Each row is a point on a tangle of strands that fork, close into loops and nearly touch. The rows are in no order.
In the rows, zero is written as 128.
Points whose rows are less than 86.3 apart are linked; no others are. Some points are linked to none.
z954: [114 149 115 158 138 126 146 101 121 143  87 149 143 138  91 202 102 144
 118 120 102]
z876: [167 141 133 117 110 114 157 164 108 154 123 106 118 123 121 131 120 125
 132 117 150]
z478: [136 146 117 145 125 140 118 175  89 116 115 196 133 107 121 200 110 155
 147 128  89]
z808: [115 113 128 143 126 124  77  89 176 127 143 183  92 145 180  87 119 117
 155 151 164]
z542: [ 85 180 187  84 152 141 110 185 124 104 158 120 103 100 100 112 147 130
 127 134 129]
z59: [200 125 119  90  65 125 146 130 171 140 160 123 100 143 180 127 168 154
 108 183 104]
z616: [133 165 185  67 113 119 151 168 160 138 159 121  81 109  92 131 156 122
 108 158 133]
z804: [188  80  90 153  88 122 157 146  90 140 130 108 146 107 150 130 144 123
 134 108 110]
z10: [203  89  83 150  76 137 147 160 108 144 126 123 144 119 159 163 141 141
 129 124  92]
z455: [ 89 173 135 119 159 127  88 126 127 114 109 181 125 131  98 160  94 149
 154 141 123]
z694: [107 144 146 135 154 125 108 137 125 109 152 111 119 123 131  86 143 124
 128 136 129]
z810: [ 90 154 137 125 156 144  94 174  80 103 112 185 137  97 118 124  83 131
 166 101 140]
z405: [162  92  91 177 108 139 156 148  83 149 103 150 171  89 125 187 114 129
 151  79  91]
z707: [160 142 132 103 107 125 153 148 113 172 104  86 115 133 139 101  78  88
 138  75 197]
z739: [144 168 171  81 121 118 134 160 137 151 146 129  83 122 124 126 136 127
 133 148 155]
z776: [157 170 146 102 109 136 120 200 100 124 125 183 105 132 133 206 136 163
 143 165  99]
z4: [ 89 161 187  85 178 144 102 151 141 120 131  79 115 119  80  97 131 116
 112  95 173]
z638: [116  88  87 136 116 153 113 141 101  85 166 170 170 136 158 134 178 181
 125 160  43]
z271: [ 91 134 141 120 123 141  93 140 124 140 115 154 103 129 151  78  73  87
 162  80 202]
z473: [159 128 131 121 107  98 156 108 152 150 143  90 108 142 143 116 145 128
 108 151 135]
z160: [149 132 139 141 111 120 178 122 139 158 130  63 122 139  90 158 169 128
  80 132 110]
z404: [ 76  99 120 175 167 132 135 108 107  83 135  69 171 133  98 117 163 133
  99 126  75]
z38: [119 135 125 134 128 135 106 145  92 112 118 216 139  96 142 170  86 164
 167 115  90]
z144: [100 126 157 130 114 145  96 146 144 118 158 115  85 119 169  52 127  90
 143 109 185]
z493: [135 113  98 170 127 112 148  75 133 155 100 155 151 124 118 188  93 140
 129 116 110]
z219: [118 123 129 126 128 128  86 110 149 112 161 164  94 143 174  89 144 130
 140 176 141]
z987: [ 88 103 143 149 168 122 103  52 178  80 164  86 128 179 137  78 160 115
 123 168 139]
z936: [114 149 124 161 145 142 141 148 103 133 100 126 147 136  76 193 127 141
 114 117  99]
z20: [104 100 112 163 149 130 122 126  99  95 147 105 160 121 128  97 165 141
 111 127  85]
z108: [115  59  84 176 164 117 145  94 101 120 125  93 168 117 129  81 145 106
 117 101 114]
z384: [137 149 141 114 116 115 110  92 187 166 119 157  79 169 149 108 100 110
 145 153 200]
z803: [129 116 122 147 135 132 122 156  86 123 124 142 138 101 147 103  95 104
 153  91 150]
z43: [ 71 106 120 159 182 142  82 146  79  81 136 153 163  92 134  89 139 134
 145 110 102]
z82: [ 64 128 128 153 209 131 101 105 115  96 113 103 153 130  82 113 108 120
 121  91 139]
z98: [162 163 150  94 116 133 132 167 135 140 134 160  93 143 124 203 151 164
 114 177 103]
z441: [111 112 141 120  96 111 161  89 179 105 158  60 148 156 107 135 186 140
  76 184  98]
z277: [226 116  98 132  71 118 170 140 136 176 113 136 112 131 160 172 112 137
 125 129 133]
z368: [134 128 147  96  94 111 146  99 182 114 163  82 120 149 113 140 191 128
  81 199  96]
z332: [ 98 151 169  88 111 148 104 155 129 142 108 109  95 143 142  79  89  80
 142  72 215]
z913: [143 100  85 121  98 151 106 154 105  92 171 165 153 122 180 112 175 168
 136 156  65]
z949: [ 80 122 128 151 178 122  86 102 133  93 142 131 126 143 118 107 138 130
 131 144 119]
z100: [133 131 146 169 112 133 181 125 115 147 129  57 151 150  83 189 179 122
  67 137  88]
z357: [152 118 113 106 101 134 107 110 167 105 165 168 108 161 192 124 158 166
 114 199  92]
z169: [158  92  77 115 100 143 101 101 164 108 158 182 128 154 212  97 157 152
 126 183 102]
z471: [ 84 178 201  71 177 151 112 162 146 112 145 102 105 113  66 118 147 125
 116 126 146]
z839: [ 87 140 138 134 147 134  96 117 120 129 105 163 128 121 132  97  70 103
 163  92 171]
z2: [105 140 141 130 131 122  90  93 175 140 126 172  84 152 155  99 100 109
 162 141 192]
z749: [107 153 165 110 140 130 100 133 144 133 152 113  94 132 134  79 135 106
 136 128 172]
z687: [220 105 102 120  59 132 151 169 119 146 137 126 115 124 181 156 139 143
 139 143 110]
z635: [132 173 166  68 135 119 151 132 150 178 109 108  93 157  83 140 114 126
 130 131 175]
z147: [136 183 133 106 115 127 137 170 110 161  75 174 130 130  93 187  90 144
 152 120 127]
z524: [ 84 161 137 128 143 136  92 156  97 108 111 208 140  99 116 159  84 161
 166 112 107]
z409: [115  94  98 187 160 112 154  82 118 144  94  98 164 126  93 146 113 117
 115  92 120]
z849: [103  86  85 158 136 144 103 119  93  81 138 191 170 105 155 141 152 153
 136 146  50]
z705: [129  79  90 189 138 121 154  97 111 128 108 114 170 133 116 155 137 129
 104 119  90]
z347: [147 142 122 121 136 113 166 126 130 180  88  66 129 137  98 113  90 102
 121  77 184]
z869: [161  84  87 144 102 117 135  84 150 121 150 117 143 161 170 108 159 140
 105 164 100]
z623: [123 146 159 115 148 134 150 160 125 146 118  46 132  95  93  98 121 105
 101  60 174]
z150: [114 130 130 132 170 139 132 145 102 142 102  53 146 109  98  91 104 109
 109  50 171]
z120: [173 100 101 143 108 109 132 125 122 142 129 151 121 117 176 107 109 115
 143 123 154]
z309: [134 135 146  96 101 137 129 165 105 145 124 103  92 123 154  88  98  79
 146  62 213]
z944: [119 125 158 132 112 146 120 158 136 113 157  78 104  83 156  45 135  78
 120  80 185]
z793: [166 132 102 147  89 127 164 126 118 179  79 154 142 113 111 188  76 137
 144  86 129]
z449: [147 138 114 122 104 123 155 141 102 159  78 146 138 111 114 146  62 116
 153  70 156]
z333: [150  76  88 146 118 135 128  73 126 136 122 192 148  86 193 145 109 132
 148 120  95]
z443: [138 147 133 170 123 148 163 143  94 148 113  99 152 151  82 207 163 135
  79 130  84]
z351: [149 149 147  90  83 134 123 178 121  97 170 139 109 109 160 115 175 146
 127 164 101]
z714: [ 69  95 112 176 178 114 124  61 126 105 110 137 167 115 108 155 108 131
 126 110 100]
z155: [167  70  80 171 116 125 154 143  80 141 116 111 168  89 141 117 133 109
 147  84 114]
z14: [157 115 107 134 104 118 132 105 132 160 117 176 115 118 168 116  80 113
 157 116 168]
z94: [125 138 130 110  91 145 131 168 118  91 171 124 135 109 131 118 203 155
 115 160  64]
z677: [101 126 118 138 127 141 116 162  93  74 162 114 156 116 119 119 188 155
 113 141  63]
z410: [149 148 117 104  88 118 141 152  98 152  93 157 129 119 144 129  51  96
 175  72 177]
z807: [164 166 125 123 104 144 134 183 101 140 107 183 128 122 117 211 112 154
 144 135 104]
z464: [106 163 180  80 156 142 128 157 127 145 110  63 127 119  79 102 112 114
 107  78 170]
z856: [148 150 124 153 116 155 143 128 132 132 112 172 141 150 121 252 123 154
  98 165  68]
z220: [110  80 102 175 176 114 136  71 122 145 112  85 159 120 112  99 110  97
 115  80 146]
z927: [194 115 115  93  63 138 120 159 152 122 168 149 111 131 202 109 163 159
 129 175  99]
z636: [ 83  96 142 157 185 121  98  38 171  80 134  95 132 175 121  93 132 103
 134 158 159]
z894: [ 79  95 106 165 167 134  98 120  87  89 125 187 164  83 140 128 128 138
 148 123  84]
z90: [148  60  84 172 141 124 157 116  96 140 120  98 166  87 142  85 140  94
 133  83 130]
z778: [113 117 114 148 155 104 111  62 162 125 121 150 127 143 136 115 108 120
 137 143 146]
z759: [108 185 178  58 161 138 129 138 147 163  90 108  96 155  60 143 108 122
 130 129 165]
z369: [ 82  99 126 152 149 126 131  83 141  79 160  55 166 152 113 102 170 139
  97 157  91]
z741: [144 164 147  81 126 108 115  83 188 172 119 148  74 183 115 140 106 120
 138 172 180]
z521: [166 109  93 104  72 153 118 144 130 105 177 151 131 128 191  98 180 166
 132 157  89]
z517: [173 158 165  72  90 130 158 157 155 157 153 136  81 135 110 184 168 148
  95 182 106]
z786: [105 149 144 114 143 134  95 148 127  87 148 173 116 153 130 177 168 167
 117 197  76]
z196: [140 160 136  90  85 134 127 155 119 155  90 165 103 144 152 119  52  82
 167  87 194]
z510: [145 166 142  99 115 113 132 156 124 150 124 137 102 135 129 131 111 126
 140 133 163]
z768: [140 140 130 118 121 122 103 129 137 112 155 158 100 142 159 120 153 152
 126 176 115]
z136: [139  63  71 178 109 137 156 102 101 122 123 112 181 133 141 150 162 140
 102 124  69]
z610: [110 101 106 162 155 106 124  63 142 119 115 146 143 135 127 152 105 136
 127 137 116]
z182: [191 127 101 134  90 109 168 139 126 174  92 148 129 124 133 188  91 140
 145 114 139]
z914: [112 164 191  78 136 121 140 135 174 124 161 105  93 117  92 114 163 116
 105 171 126]
z662: [187 144 148  72  69 120 155 134 176 144 158 126  88 128 140 151 177 148
  95 190 101]
z172: [141 124 114 148 132 110 151 122 120 147 108 113 129 134 119 134 119 128
 126 113 138]
z154: [148 167 156  59 125 111 140 105 182 189  98 135  88 176  90 142 112 124
 128 159 178]
z732: [ 80 114 131 157 190 120 117  46 171  98 118 103 143 176  99 126 109 123
 136 145 158]
z682: [ 72 180 149 106 186 135  90 141 128 109 100 140 137 140  77 137  99 135
 144 117 142]
z899: [154  60  66 156 103 126 152  87 135 125 135 110 167 146 164 126 159 139
  99 148  91]
z387: [110 143 130 128 168 127 131 124 131 148  89  85 136 132  89 102  92 113
 127  76 171]
z653: [144 139 125 111  83 122 119 118 141 165 100 192  97 133 173 111  60  98
 177 102 194]
z758: [130 109 120 157 124 108 172 106 140 132 133  41 148 130 104 120 170 122
  82 124 102]
z685: [135 113 125 154 130 117 158 132 116 129 136  52 143 107 111  97 159 123
 100  99 112]
z253: [119 165 177  88 111 133 114 186 125  96 174 134 103  96 130 108 164 137
 137 159 114]
z959: [160 123 140 131 107 120 162 163 111 139 141  72 125 100 132 100 137 111
 122 104 137]
z594: [ 74 110 114 167 193 124 112 101 110 114 112 132 159 104 102 112 105 119
 134  95 128]
z344: [107 149 174  91 121 117 134 124 180  94 176  99 115 125  98 121 188 126
  99 193 102]
z680: [109 193 175  58 148 133 120 175 118 150  92 154  99 153  79 158 103 134
 141 140 145]
z225: [ 82 117 123 163 201 120 124  61 149 105 113  93 157 151  83 127 103 110
 119 108 148]
z905: [ 70 139 138 152 202 128  99 111 122  88 129 103 141 143  94 130 132 139
 121 134 119]
z704: [ 68 135 133 150 183 140  80 150  87  94 126 174 149  89 120 105  99 123
 156  95 126]
z135: [101  95 128 142 145 113 109  63 158  82 162  85 145 168 139  96 160 133
 108 177 110]
z338: [106 115 119 154 150 125  96  93 129 129 129 172 126 108 145 101  94 118
 156 115 151]
z24: [103 190 150  97 141 139 122 166 108 142  73 166 132 136  69 175  83 143
 146 117 128]
z482: [190  75  83 134  73 131 140 108 143 140 153 137 124 136 196  95 156 136
 126 150 112]
z173: [149 127 147 116 103 127 147 166 121 128 154  71 116  91 140  77 130  89
 124  82 173]
z354: [184  81  81 140 101 122 135 121 121 136 131 138 135 117 179  96 142 127
 138 129 117]

A fork is a point with three links, a tip a point with one. Leave the first point through the second and follow the links. Name the first fork or tip that comes.
z43 / z894 | z807
z441 / z368 | z876
z150 / z623 | z82
z147 / z24 | z169
z409 / z705 | z354
z136 / z705 | z804
z82 / z905 | z959
z98 / z517 | z524

How many points has the smallest loop of links through each point below? Write - if it is on no loop.
z43 | 18
z694 | 20
z220 | 12
z687 | 13

A piece is all that can be reached along the links. How many separate loops has the piece of each point below (a circle has one, a figure eight two, a Y none), and how many tips (points with one link)?
z10 | loops 2, tips 0
z59 | loops 1, tips 2
z987 | loops 2, tips 2

Name the points in between on the shortest way along the links from the first point to the second, in order.
z749 / z441 | z144 z944 z173 z959 z876 z510 z739 z616 z914 z344 z368
z653 / z687 | z14 z120 z354 z804 z10
z839 / z542 | z271 z332 z309 z707 z347 z387 z150 z623 z464 z4 z471
z309 / z636 | z332 z271 z839 z338 z778 z610 z714 z594 z82 z225 z732
z332 / z685 | z271 z839 z338 z778 z610 z493 z954 z936 z443 z100 z160 z758
